Each scene shows the same named points in several views. A view is turned or mirrored, and shifted as a whole, has a little noise and may leave points out.
In the rows, 128 means zero.

Scene 1
View 1
k_489: [132 100 154 150 142 129 134 121 144 132 128 143 122 127 118 127 167 129
  99 151 148 129 135 128 165 156 102 113 136 130 161 118 136 165 111]
k_450: [162 106 156 165 144 143 144 129 123 142 103 121 149 139  91 131 177 146
 116 133 159 137 151 150 162 119 122 123 118 128 130  99 125 156  97]
k_935: [154 102 160 201 156 134 124 111 126 140 131 119 133 153 123 145 150 136
 100 152 171 118 156 135 133 127  82 145 111 130 103 115 119 137  91]
k_442: [151 112 156 151 118 131 108 143 123 124 114 127 116 113 116 129 162 116
 105 128 145 106 140  91 164 182 116 120 146 142 148 126 147 161 122]
k_587: [191 126 172 202 127 154  75 123 102 154 138  86 119 125 136 144 132 128
 115 136 147  75 152  67 131 149  69 141 129 140  88 138 126 143 121]
k_18: [134 153 135 165 136 101 149 147  93 140  92 123 138 133 122 140 153  94
 110 138 170 107 153  92 140 111 114 157 128  96 102 107 173 153 120]
k_32: [157 142 152 147 112 119 116 151 139 115  90 100 129 115 105  88 163  82
 129 110 127 102 137  92 131 144 132 138 158 112  95 159 136 149 100]
k_44: [175 118 162 169 124 149 104 137  89 160 124 118 123 117 122 161 153 142
 106 138 156  96 148  79 172 160  96 121 127 148 145  97 156 163 146]
k_298: [132 122 144 174 166 130 127 113 136 118 123 107 134 117 121 116 159 120
  97 135 164 123 151 142 136 140  94 137 123 123 103 126 116 148  79]
k_350: [151 114 148 163 143 133 147 136 112 138  96 125 147 135  97 137 176 135
 110 130 167 132 153 141 163 128 128 130 119 126 133  94 141 156 104]
k_155: [129 113 146 171 142 114 132 131 114 128 117 139 122 132 126 148 154 117
  90 145 173 116 150 114 153 158 100 138 125 130 136 107 154 151 112]
k_750: [153 115 149 149 111 123 132 162 120 117  78 129 139 128  90 119 180 109
 114 107 152 124 147 118 162 158 155 131 142 132 133 116 152 151 104]
k_74: [161 143 149 189 161 137 131 115  96 162 122  97 140 130 127 148 145 135
 112 153 168 105 158 110 137  96  77 143 108 109  92 103 138 153 115]
k_194: [123 127 136 160 161 119 134 126 154  91  99 103 140 111 103  90 172  98
 101 110 162 133 151 158 129 149 125 143 134 118  90 143 111 140  53]
k_616: [156 146 147 123 100 132 104 168 120 112  83 101 126  83 100  97 172  91
 123  95 128 100 136  77 163 183 152 119 164 132 133 143 154 167 122]
k_749: [126  81 157 164 133 120 118 126 156 101 120 148 116 133 113 123 169 114
  88 131 160 129 140 137 154 194 115 128 139 148 151 133 127 146  87]
k_206: [207 126 181 181  98 151  81 142 124 148 114  86 125 135 112 113 150 114
 142 122 119  78 140  66 127 138 100 137 149 131  84 161 120 143 120]
k_221: [152 121 146 154 136 137 131 145 117 120  90 112 143 116  93 122 178 122
 110 110 161 127 152 133 161 151 138 129 129 134 125 109 138 153  95]
k_572: [204 111 181 176 142 185 101 105 131 167 145  83 135 120 108 120 161 168
 132 145 124 107 141 121 153 115  76 104 125 140 116 129  91 163 114]
k_570: [137 122 143 155 124 112 116 148 136  93  87 115 128 115 105 104 167  86
 104 102 153 115 146 115 141 177 139 143 149 130 109 143 138 142  82]
k_169: [131  95 155 157 132 115 132 132 168 100 105 136 126 138 103  99 173 103
 107 126 143 135 136 145 141 163 125 132 148 126 127 148 120 143  76]
k_171: [174 115 163 168  96 132  77 158 133  94  91  95 120 116 102  99 160  87
 119  85 136  91 146  82 134 200 137 144 160 150  92 166 124 134  90]
k_850: [164 111 164 183 137 140 104 120 125 139 130 110 124 130 121 134 151 128
 109 139 153 102 147 107 140 149  87 135 129 136 110 130 122 145 106]
k_801: [166 138 159 169 110 114 119 146 136 128  93 105 132 142 109  98 156  85
 136 123 131 100 141  89 116 117 120 152 150 101  76 159 135 140 101]
View 2
k_749: [146  83 108 171  98 145 156 135 137 134 120 137 102 126 126 136 115 135
 101 116 143 144 140 110 125  93 108 107  96 148 157 152  98 119 128]
k_169: [112  95  81 164 107 151 147 121 122 151 129 132 107 125 113 139 106 131
  99 107 131 151 168 116 123  64 104 110 104 152 151 144  89 110 129]
k_750: [117 112  92 198 115 128 127 131 110 142 156 110 119 108 128 111 103 128
 132  83 123 124 160 130  92 113 119 128 121 172 139 146  94 113 133]
k_171: [109 103  93 166 130 101 143 125  69 196 144 125 142 162 138 136 107 131
 123  74 128 120 144  84  91  92 123 107 108 141 129 134 125 168 158]
k_450: [115  98 109 168 137 144 108 126 147 119 153 114 107 101 135 128 109 112
 105  89 113 145 159 179 125 117 110  93 143 171 141 147  83 100 120]
k_442: [138  91  96 183 103 130 121 153 127 139 121 126 127 130 152 115 100 142
 119  93 132 130 138 108  98 132 124  92 119 173 150 140 114 137 137]
k_221: [121 111 114 182 124 128 115 125 122 140 151 109 113 113 132 120 110 120
 117  95 118 126 166 144 107 114 122 115 135 160 139 139 110 105 127]
k_570: [117 106  96 180  99 125 145 121 100 168 136 122 128 143 123 118 106 138
 122 109 132 134 174 108 100  87 115 120 109 143 143 133 117 130 135]
k_44: [148  84 121 179 117 122 101 159 145 123 127 119 142 125 178 105 104 133
 124  84 124 134 120 152  99 176 119  64 138 183 140 140 107 154 138]
k_587: [122  75 122 138 137 108 105 138 120 165 124 129 166 170 185 126 106 129
 108  82 119 154 135 159 113 149 105  26 140 151 125 125 121 192 153]
k_850: [123  81 113 149 128 129 117 133 133 147 127 131 137 145 157 131 108 127
 102  97 124 154 148 155 122 122 104  57 129 152 138 136 107 151 137]
k_350: [123 102 115 180 121 138 113 127 143 120 152 110 113 101 136 115 109 118
 118  97 118 142 164 177 113 125 109 104 140 171 139 144  89 101 119]
k_194: [100 112 111 155 116 137 129  99 112 164 140 122 106 140 109 137 112 120
  95 126 121 144 206 141 128  56 113 112 126 125 142 126 125  96 120]
k_18: [106 106  98 192  87 130 107 121 128 143 140 107 158 132 145  75  94 142
 144 116 117 162 204 192  86 134  95  89 141 166 131 119 101 133 123]
k_155: [144  87 118 179  90 137 130 134 149 124 123 124 131 129 146 104 109 140
 120 124 133 156 159 160 111 130  99  89 119 158 148 139 102 128 121]
k_616: [110 120  74 197 110 118 106 149  89 166 132 112 133 134 146 106  87 141
 135  75 121 103 159  73  72 119 149 115 129 175 141 124 138 130 147]
k_935: [124  76 128 143 126 137 128 117 152 132 135 130 130 137 146 132 117 121
  97 114 123 173 160 195 138 114  86  60 131 144 136 142  87 137 125]
View 3
k_489: [ 72 161 131 136 171 123 149 152 110 101  80  76 147 171 124  96 124 119
  92 129 129 121 129  97 125 129 174 137 119 127 146  98 125 130 121]
k_206: [123 145 119 104 113 122 123 138 169  84  78 140 162 171 127 136 147 135
 122  74 100 118 118 117 101 117 117 165  81 133  79 113 161  73 105]
k_572: [111 155 126 130 137 122 137 113 176 128  43 101 157 199 134 113 117 129
 147  67  98 154 148 100  91 125 155 153  98 170 127 109 125 107 135]
k_570: [ 67 161 143 115 153 125 135 159 119  93 139 118 127 131 146 138 128 144
  83 115 129 105 100 100 140 149 139 146 102 103 132 117 155  87  96]
k_850: [ 98 156 124 114 129 114 125 132 149 117  79 111 159 165 126 106 132 146
 117 109 112 110 125 111 116 134 164 150 111 137 125 112 151 115 122]
k_801: [ 96 155 114 119 118 104 140 155 135  74 119 142 153 126 131 130 138 166
  92  95 111 117 120 103 121 146 116 169  67 123  86 101 139  81 112]
k_450: [ 86 171 136 148 158 126 130 149 113 122 114  79 143 155 137 100 101 156
 132  95 132 139 154  94 127 124 164 153 103 146 133 109 107 131 123]
k_749: [ 60 161 142 128 177 120 124 145 126 108 108  90 126 164 128  97 128 124
  72 143 143 115 105  89 143 128 169 133 136 121 149 104 161 118 106]
k_44: [115 154 130 108 134 149 123 158 114 109  69  84 177 186 121 113 134 116
 151 100 111  86 144 139 106 102 180 145 124 111 125 122 138 128 108]
k_194: [ 51 174 141 129 153 103 149 135 134 121 140 119 117 116 157 127 110 172
  82 114 129 131 106  81 142 183 146 147  93 134 156 113 137  95 121]
k_169: [ 58 165 135 139 172 107 137 147 128  93 123 104 119 145 133 105 122 142
  63 129 139 136 108  76 142 142 143 144 105 130 133  97 144 101 112]
k_18: [ 97 165 115 117 114 118 147 178  78  90 120 108 177 111 127 113 128 174
 121 114 113  81 145 128 127 151 164 165  83 104 113 110 110 126 121]
k_750: [ 81 162 144 130 165 144 127 175  95  88 142  91 133 144 141 130 116 137
 110  99 138 114 129 105 138 116 143 153 102 105 120 118 130 101  92]
k_350: [ 86 171 137 140 154 132 130 160  98 118 122  79 148 146 136 104 105 156
 132  99 134 120 150 104 132 127 168 153 107 131 136 115 109 132 119]
k_32: [ 84 155 129 112 138 124 156 160 128  70 119 134 140 135 142 149 134 142
  87  94 113 117 108 103 122 149 117 159  73 108 107 111 140  70 102]
k_74: [109 166 114 117 103 109 139 138 124 131  79 107 184 137 130 100 120 178
 150  97 100 102 157 126 108 154 180 162  93 143 127 111 114 137 142]
k_935: [ 93 167 119 126 125  97 116 126 142 138  92 104 161 149 123  79 121 173
 120 120 122 118 140 103 127 143 177 154 116 155 132 106 141 139 137]
k_442: [ 86 151 137 113 158 144 137 160 115  88  89  93 150 172 130 123 136 109
 104 116 121  99 117 117 122 118 161 139 117 104 132 113 148 106 100]
k_298: [ 71 165 129 123 139 103 144 130 135 130  93 107 147 141 139 106 119 159
 103 122 118 117 124  98 126 169 176 145 109 138 156 110 136 124 134]
View 4
k_350: [ 72 161 127 150 135 149 138 132 124 147 142 134 127 110 136 112 140 114
 117 149 117 137 145  94 135 150  95 161 146 130 112 105 112 111 115]
k_171: [123 137 141  96 156 154 124 102 147 106 135 146  94 112 143 141 128 169
  86 166 190 109 108 139 143 156 134  62 135 106 113 125 137 156 117]
k_221: [ 78 162 127 139 137 146 138 137 133 144 128 137 112 108 142 119 134 128
 108 161 139 123 127 102 142 146  99 132 137 123 125 112 120 123 114]
k_850: [ 97 146 145 112 134 156 143 103 138 122 151 144 129 119 130 127 115 144
  95 144 155 133 163 125 114 154 131 144 160 148  88 110 123 113 140]
k_298: [ 76 157 166 124 131 147 154 136 128 139 139 134 130 116 142 137 100 150
 108 160 154 120 175 125 123 139 127 169 130 149  99 100 121 110 126]
k_587: [114 137 137 112 118 149 146  76 153  86 142 159 137 124 112 124 102 142
  66 130 171 144 168 139  86 165 149 114 182 146  68 112 130 111 153]
k_169: [ 92 146 163 104 164 156 133 129 121 154 162 129 109 106 158 140 124 162
 131 172 154 109 140 115 160 154 111 147 122 133 119 113 125 132 115]
k_74: [ 73 145 142 165 114 126 155 111 126 115 137 150 159 112 119 113  95 121
  95 137 134 151 185 115  91 165 124 161 164 149  75  89 119 103 129]
k_32: [104 125 150 132 156 118 131 111 129 123 146 153 112  87 151 127 100 166
 112 173 172 121 117 119 138 188 112  92 134 122 123 115 144 148 121]
k_155: [104 170 151 153 136 155 141 110 132 127 154 135 122 131 139 127 121 138
 124 139 147 157 149 101 129 133 119 177 128 137 103 122 118 107 128]
k_489: [ 97 166 144 115 148 161 144 116 133 156 166 134 113 115 151 124 121 147
 130 150 144 137 143  95 142 146 104 187 141 157 123 129 123  96 151]
k_570: [103 151 155 133 153 145 131 128 132 128 136 137 103 112 153 139 121 161
 117 170 171 118 117 118 152 147 118 113 111 113 125 120 132 144 106]
k_749: [107 169 161  96 156 182 135 121 134 150 163 123 100 133 156 142 139 160
 128 157 158 124 138 111 158 123 121 168 120 138 117 130 118 116 127]
k_206: [116 112 128  99 145 138 130  73 141 101 153 162 128  98 123 119 110 149
  77 148 167 127 140 137 109 199 130  79 187 136  85 112 140 138 147]
k_801: [104 111 158 139 158 117 127  98 115 116 158 154 134  91 140 125 100 161
 115 163 162 128 141 124 127 202 120  96 143 119  96  99 139 153 111]
k_572: [ 70 129 113  70 125 156 154 108 143 145 149 150 137  94 122 112 113 127
  71 148 133 109 177 128 105 181 115 143 211 177  90 101 126  94 171]
k_44: [116 167 106 135 117 159 143  83 158 110 145 152 119 126 122 107 129 117
  91 123 145 166 132  99 107 145 111 149 172 147 103 136 124  92 163]
k_450: [ 65 154 126 130 139 153 139 133 123 158 146 132 129 105 137 111 140 114
 114 152 112 123 154  99 137 158  93 162 159 138 109  99 111 108 119]
k_616: [119 151 113 132 145 127 134 109 155 120 129 158  82  92 154 118 113 156
 105 171 179 130  73 103 146 167  98  85 132 120 154 144 148 135 145]
k_194: [ 62 148 176 125 148 135 146 164 116 153 128 129 121 100 158 145 104 165
 117 186 161  94 156 129 150 145 119 135 107 126 116  92 124 140  96]
k_750: [ 98 156 125 144 151 149 124 120 130 140 143 139 103 106 146 117 147 132
 122 159 139 133 105  94 153 156  93 120 132 112 131 121 124 134 109]
k_935: [ 83 148 166 123 134 160 143 113 120 129 157 133 147 127 129 134 116 137
 104 142 138 132 191 126 113 148 136 168 152 145  70  92 112 111 117]

In a view up to two points have been moved. Name them for each view, in the order of its rows, or write none.
view 1 => k_298
view 2 => k_570
view 3 => none
view 4 => k_169, k_935

Scene 2
View 1
k_833: [108 154  90 138 130 161 106 168 162 111  83  99 100  84 131 139 147 145
 153  88 155 155 116 144 154  77 163 136 121 150 161 122 120 137 143]
k_320: [106 108 144  91  94 140 104 135 184 168 118 116  96 143 116 160 106 138
  87 175 127 148 103 105 158 112 107  70 113 138 210 160 100 124 140]
k_154: [134 138 137 108 147 138 167 142 141 135 123 135  95 144  97 149 131 116
 130 121 131 116 154  97 150 113 124 141 136 149 147 164 123 116 126]
k_376: [171 134 158  58 131 134 152 160 161 136 127 114  97 141  57 105 133  68
  84 112 116 111 146  95 104 160  84 157 162 123 137 158 107 121 160]
k_322: [144 150 121 102 121 143 139 127 149 143 144 148  76 156 113 154 158  97
 151 127 124 113 144 111 134 125 140 132 131 142 151 144 126 143 142]
k_614: [129 143 119 126 157 142 150 153 136 131 112 121 107 105 105 133 126 132
 139 102 150 151 152 126 166 106 129 141 133 125 133 161 123 107 139]
k_49: [131 145 122 133 164 136 151 133 118 167 147 139  98 103 113 141 117 145
 153 116 169 203 168 155 209 122 121 110 130  82 105 180 128  88 157]
k_936: [139 124 134 100 134 150 130 156 167 118  95 108 119 173 118 139 140  83
 108 141  88  46 131  60  71 105 124 162 120 178 199 152 108 149 104]
k_891: [132 142 114 132 158 142 146 145 135 133 116 129 112 115 116 140 128 129
 148 106 145 137 155 123 155 104 134 142 127 126 137 159 126 112 133]
k_646: [163 126 164  48 116 118 199 143 166 114 121 139  85 164  31 129 126  82
  81 109 108  65 155  58  97 147  92 172 174 170 151 143 116 127 135]
k_165: [133 142 132 100 135 152 111 168 156 151 113  92 104 103 105 118 132 112
 111 119 144 175 128 137 151 125 108 119 133 105 144 163 108 115 163]
k_124: [128 115 114  97  96 141  85 154 192 130  90 100 120 110 111 125 113 123
  96 127 122 115 101 112 106 108 111 118 118 136 205 121  99 139 147]
k_673: [126 141 130  91 120 145 139 167 168 123  99 104  88 101  81 129 131 126
 109  98 150 155 126 123 155 114 122 133 150 143 149 138 115 124 156]
k_293: [108 119  93 142 127 152  76 155 171 134  83  96 140  90 148 133 107 156
 126 126 138 146 110 135 140  80 130 109  95 123 195 135 106 123 134]
k_566: [145 144 153  73 133 146 143 177 160 136 110  94  90 114  68 112 136  96
  90 106 140 158 134 118 142 139  99 137 160 126 134 162 106 118 165]
k_48: [139 125 149  81 116 140 123 149 166 156 123 110  98 144  95 132 122 102
  90 148 123 133 126 103 132 135  98 111 132 126 172 163 104 123 149]
k_942: [134 140  90 147 156 136 145 136 138 114 106 138 124 108 123 140 125 139
 166  90 140 109 157 120 138  91 145 161 119 131 143 134 129 118 123]
k_800: [102 120 101 138 119 143 108 136 168 134  98 122 116 119 142 164 112 160
 136 138 137 128 117 116 156  76 141 103  98 150 199 136 115 128 119]
k_823: [149 142 131  91 121 138 134 140 151 151 141 133  85 132  95 135 141 101
 128 120 136 143 142 124 144 138 117 126 139 119 139 149 119 127 159]
View 2
k_49: [153 113  52 109 118 134 168 160 179 185 183 121 162 133  88 118 101 123
 140 166 173 190  99 139  95 162  91 124 105 149 127  92 138 132  61]
k_614: [133 113  75 101 130 120 141 133 153 153 155 112 128 132 120 134 128 146
 150 162 165 160 137 119  91 151 134 122 112 138 130 103 123 137  89]
k_320: [175 140 116  90 112 104 109 136 126 169 149 114 149  75  95 105 188  90
 199 132 132  89 134 130 140 133 121 117 171 113 135 130 118  70  72]
k_936: [149 133 134  98 147 115  95  82 113  93  97  83  80 121 155 111 167 137
 180 107 130 117 210 137  96 103 189 130 174 104 119 133  82  94 130]
k_823: [149 122 107 112 112 148 155 103 141 126 177 132 121 119 105 128 129 107
 158 139 149 139 144 129  97 135 124 133 138 149 113 107 110 104  84]
k_942: [130 118 100 115 158 129 123 133 152 135 130  94 124 143 155 134 129 163
 135 155 138 160 150 110  88 168 136 123 107 113 117 117 116 165 115]
k_322: [156 123 114 108 135 166 139 101 150 106 144 125 125 119 118 123 123 101
 149 130 142 141 160 139 107 150 140 120 160 135  98 125 100 125  99]
k_673: [117 113  95  92 109 117 136 111 125 139 173 137 116 110 110 154 156 133
 168 170 163 115 144  99 100 143 146 123 120 153 136 110 115 115  85]
k_165: [146 104  97  99 105 120 126 119 126 167 178 135 129 114 112 139 152 120
 176 147 162 148 123 114  85 117 120 141 119 157 139  88 118  96  73]
k_891: [140 116  81 103 139 127 135 132 154 146 145 106 128 134 127 128 126 144
 146 153 155 165 141 124  90 152 133 125 118 130 124 107 118 141  95]
k_48: [162 131 115 105 104 117 134 101 124 139 165 118 112 106 104 112 160 104
 185 125 143 120 155 137 102 107 131 138 154 136 128 109 105  64  82]
k_293: [151 109 127  98 142 100  65 155 118 190 131 109 152 102 156 137 191 139
 178 143 126 127 116  90 101 145 109 129 113 112 146 105 127 127  95]
k_566: [124 113  87  98  90 115 158  92 124 139 193 140 100 123  97 146 144 131
 175 159 174 134 148 116  81 108 142 142 119 170 140  89 112  83  74]
k_646: [118 160 103 115 104 114 196  57 128  60 168 101  44 134  94 119 134 144
 163 150 150  88 227 138 101 114 190 129 155 132 112 140  90  72 115]
k_833: [121  88 109  83 144 135  81 136 126 156 136 141 149 109 153 172 162 139
 158 164 151 136 120  81  97 169 141 113 114 144 134 107 118 170  99]
k_124: [147 126 150 108 122 107  90 113 101 146 152 116 116  96 142 138 200 125
 188 135 117  89 149  93 104 125 127 139 135 119 137 116 108  92 101]
k_154: [141 130  81  99 132 123 151 114 153 122 142 102 113 128 110 114 126 133
 153 146 159 142 168 141 106 143 156 115 145 127 117 125 109 117  97]
k_376: [135 136 110 125  91 126 181  63 122  99 193 119  65 136 102 126 134 130
 168 136 153 126 183 134  73  92 144 155 130 154 121  99  96  61  94]
k_800: [156 128 116  94 153 107  83 161 138 169 116  95 156  95 139 119 178 131
 169 145 124 116 134 107 129 169 127 108 141  95 131 133 123 137 100]
View 3
k_614: [152 146 173 149 113 154  98 150 105 169  86 122 138  93 149 101  85 128
 114  86 138 111 136 136 111 106 134 115 129 140  69 115 106 152  94]
k_48: [108 117 182 122 160 105  99 117  93 164 106 134 115 107 160 102 141 138
 134 125 117 113 147 165 143 133 169 102 135 139 108 125 118 135 115]
k_376: [119 130 214 130 153 113 137 139 109 146 128 107  62  98 154  88 142 167
  92 123 115 120 164 158 181 113 153 107 155 162 104 123 105 132 160]
k_673: [138 151 151 151 127 131  99 128 112 170  97 108 111  93 168  95 139 129
 114 143 113  95 148 130 129 114 139 119 133 146  68 112 106 163 102]
k_154: [133 136 174 147 145 139 110 133 117 170 115 129 137  90 133 108 106 154
 105  76 123 111 118 131 138 126 150 106 135 151  84 123 133 134 108]
k_942: [141 160 154 165 110 194  99 163 114 178 118 121 131 100 132 108  54 132
 129  78 140 108 118 120 107 102 140 135 133 155  96  99 127 150 102]
k_891: [148 148 172 151 116 160 100 154 106 171  94 127 137  96 142 105  77 131
 116  82 140 113 128 134 115 109 140 117 132 145  79 112 114 148  98]
k_646: [110 132 185 151 172 121 145 111 134 172 175 106  73  86 122  90 159 207
  77 102  91 106 138 121 198 135 168 107 154 184 105 120 142 122 165]
k_936: [ 80 126 182 149 211 164 101  95 128 153 184 118 118  93 119 109 108 132
 149 103  98 129 100 146 136 119 155 145 137 157 145 122 174 129 150]
k_124: [ 88 135 143 139 156 145  77 115  94 177 130 122 101 118 168 104 130 106
 180 165 110 104 150 152 116 120 167 137 128 145 134  99 127 157 112]
k_49: [176 139 183 129  76 124  98 181  82 175  26 145 153 103 166 105  77 136
 100  67 165 110 153 151 115 116 144  82 130 127  50 119  76 146  68]
k_800: [110 139 121 148 138 161  62 122  96 193 103 144 164 112 149 123  93 105
 176 113 127  98 115 134  87 132 168 129 115 136 110 100 140 152  71]
k_293: [113 138 136 143 129 166  59 123  82 186  98 130 140 116 167 105  85  77
 195 138 132 103 148 150  68 107 152 138 108 133 113  93 113 169  81]
k_823: [127 146 177 131 130 124 106 163 106 150  86 133 113 106 164 113 119 143
 104 119 130 114 132 154 155 122 156 105 153 138  93 120 110 131 108]
k_566: [142 137 195 134 133 110 115 130 105 152  90 104  90  91 172  84 147 136
  98 138 118 110 168 152 145 106 135 107 139 144  66 124  88 155 123]
k_322: [120 158 162 142 142 141 101 168 126 145 100 141 137 102 149 131 107 144
 100 103 125 117  93 140 156 129 158 117 157 138  99 126 141 121 102]
View 4
k_322: [142  97 111 137 125 101 128  92 137 125 121 111 158  85 120 140 101 150
  72 125 150 110 146 136 162 154 158 112 146 135  94 115 131 131 151]
k_800: [149 140 120 112 142 159 141 162 139 135 129 100 179 108 181 121  89 137
  55 147 153 161 146 164 149 133 147 123 115 138 149 129 125 106 177]
k_293: [127 163 134 123 158 179 138 175 139 123 143 111 173 113 183 132 116 157
  78 152 151 171 128 155 128 122 143 142 106 155 173 141 135 107 155]
k_942: [136 159 131 137 151 108 116 106 160 112 115 107 166  82 163 118  94 192
  34 149 168 104 121 130 145 144 148 117  86 111 142 133 122 122 156]
k_376: [103 101 115 143 159  87 115  77  96 117 105 188 106  90 127 152 143 132
 122 117 124  97 138 109 126 150 118 101 156 121 101 110 150 151  77]
k_833: [114 164 132 117 165 123 123 128 158  84 153  75 152 124 154 132 101 180
  65 132 163 169 131 143 141 104 168 127 114 146 170 134 109 125 167]
k_891: [145 157 138 139 163 102 122  97 144 123 121 113 157  97 154 137  99 171
  62 126 161 110 142 142 123 148 150 108 101 127 135 132 129 135 142]
k_165: [129 150 145 142 176 124 133 112 121 120 139 130 141 121 142 164 128 148
 121 108 143 143 148 146 100 138 144 122 129 164 140 133 142 142 118]
k_614: [143 163 141 137 174  96 124  92 140 123 122 114 148 109 157 140  97 165
  72 116 159 119 146 145 111 143 147 104 101 129 142 130 126 140 139]
k_49: [180 169 167 170 188  93 151  73 162 158 125 101 164 124 143 172  82 166
  99  87 164 117 151 169  73 187 156 112  78 147 133 139 136 157 146]
k_154: [149 129 119 123 150  89 116  92 119 129 108 130 150  92 153 132  96 139
  62 123 152 102 164 142 138 147 141  90 128 120 112 119 130 136 136]
k_320: [156 104 112 114 140 165 155 163 101 163 127 135 166 120 169 147 104  82
 109 123 129 171 171 176 133 146 133 117 156 161 121 119 145 115 152]
k_823: [134 110 127 148 154 103 136  89 133 130 123 130 141 104 125 158 110 145
 104 110 140 123 144 137 130 159 147 115 140 139 109 118 138 142 129]
k_936: [116 104  87  94 111 133  87 145  78 103 107 156 154  51 159 103 139 132
  43 174 139  93 155 118 186 108 127 101 165 124 101 123 142 103 119]
k_673: [112 138 125 121 173  97 127 104 126 106 128 127 121 131 153 143 109 140
 102 109 143 159 148 136 125 121 141 105 135 129 148 114 119 144 131]
View 5
k_165: [115 153 127 154 129 137 193 140 139 136 115 123 122 146 114 139 111 129
 119 163 127 125 138 105 109 105 122 157 151 123 131 117 143 162 163]
k_614: [ 94 153 136 160 158 141 171 129 116  88 105 138 123 114 122 124 129 120
 109 162 140 144 133 137 134 117 137 161 155 133 125  95 123 158 137]
k_376: [185 129  79 140 142 165 181 131 117 132 125 124 137 127 130 120 120 190
 109 154  98 147  90 106 114 120 137 151 113  99 166 164 124 181 129]
k_566: [145 144 108 150 144 164 201 122 125 127 125 119 123 148 133 126 104 146
 110 183 120 146 124 102  96 114 121 167 130 118 142 131 136 180 139]
k_891: [ 93 152 137 154 154 139 162 139 113  87  99 145 121 103 117 125 135 125
 109 154 137 142 129 143 146 116 142 152 159 131 126  99 118 153 141]
k_673: [123 141 142 138 168 168 172 124 122 128 117 115 101 157 117 114 108 122
 107 167 121 146 146 124 109 118 128 168 139 131 137 113 124 162 131]
k_48: [134 131 123 139 139 154 176 135 151 149 123 114 111 145 101 133 138 155
 138 129  99 127 120 113 120 129 123 152 147 115 157 143 137 167 173]
k_646: [188 105  91 123 187 202 145 106 111 118 135 116 113 122 122  95 151 202
 117 127  74 171  78 138 131 157 148 157 105 101 187 175  99 183 112]
k_800: [ 61 137 183 134 159 136 131 152 146 135 101 129  85 146  79 120 135 103
 132 103 122 125 158 148 153 131 135 142 178 137 131  98 114 126 173]
k_322: [159 146 130 120 155 153 154 153 116 111  87 114  90  92  89 137 162 144
 113 141  97 126 124 156 156 106 146 154 159 128 143 119 119 163 157]
k_320: [102 129 163 139 144 144 165 132 184 173 127 101  91 167  72 143 157 128
 157  97  92 113 147 120 122 138 117 156 161 126 154 123 147 149 197]
k_942: [ 84 149 146 142 165 135 131 153  97  84  89 155 119  99 113 106 122 123
  95 138 140 146 132 158 168 114 153 139 159 131 124  97  97 134 125]
k_124: [110 124 156 116 146 148 139 163 141 183 111 120  98 182  93 106  89 136
 120 110 106 128 149 113 129 123 128 132 152 116 153 144 113 135 162]
k_49: [ 95 184 129 197 140 107 206 116 137  74 112 137 152  99 110 163 165 112
 112 173 150 123 139 134 120  94 132 175 150 142 102  57 160 160 144]
k_936: [120  90 123  89 150 183 114 170 118 138  94 141  74 113 114  91 120 171
 140 100  89 151  91 141 176 162 146 114 174 100 188 193  78 161 182]
k_833: [ 80 153 175 122 164 152 150 160 104 117  83 130  76 146 111 109  85  83
  96 171 142 137 175 142 137 102 133 154 175 146 113  92 107 139 145]
k_154: [118 135 127 143 167 162 157 123 123  91 109 130 105 101 113 122 159 144
 125 141 113 147 113 150 146 136 141 158 152 125 148 120 116 169 148]

In a view up to two points have been moved. Name them for each view, in the order of its rows, or write none.
view 1 => k_376, k_566
view 2 => k_48, k_800
view 3 => k_614, k_322
view 4 => k_942
view 5 => k_165, k_936
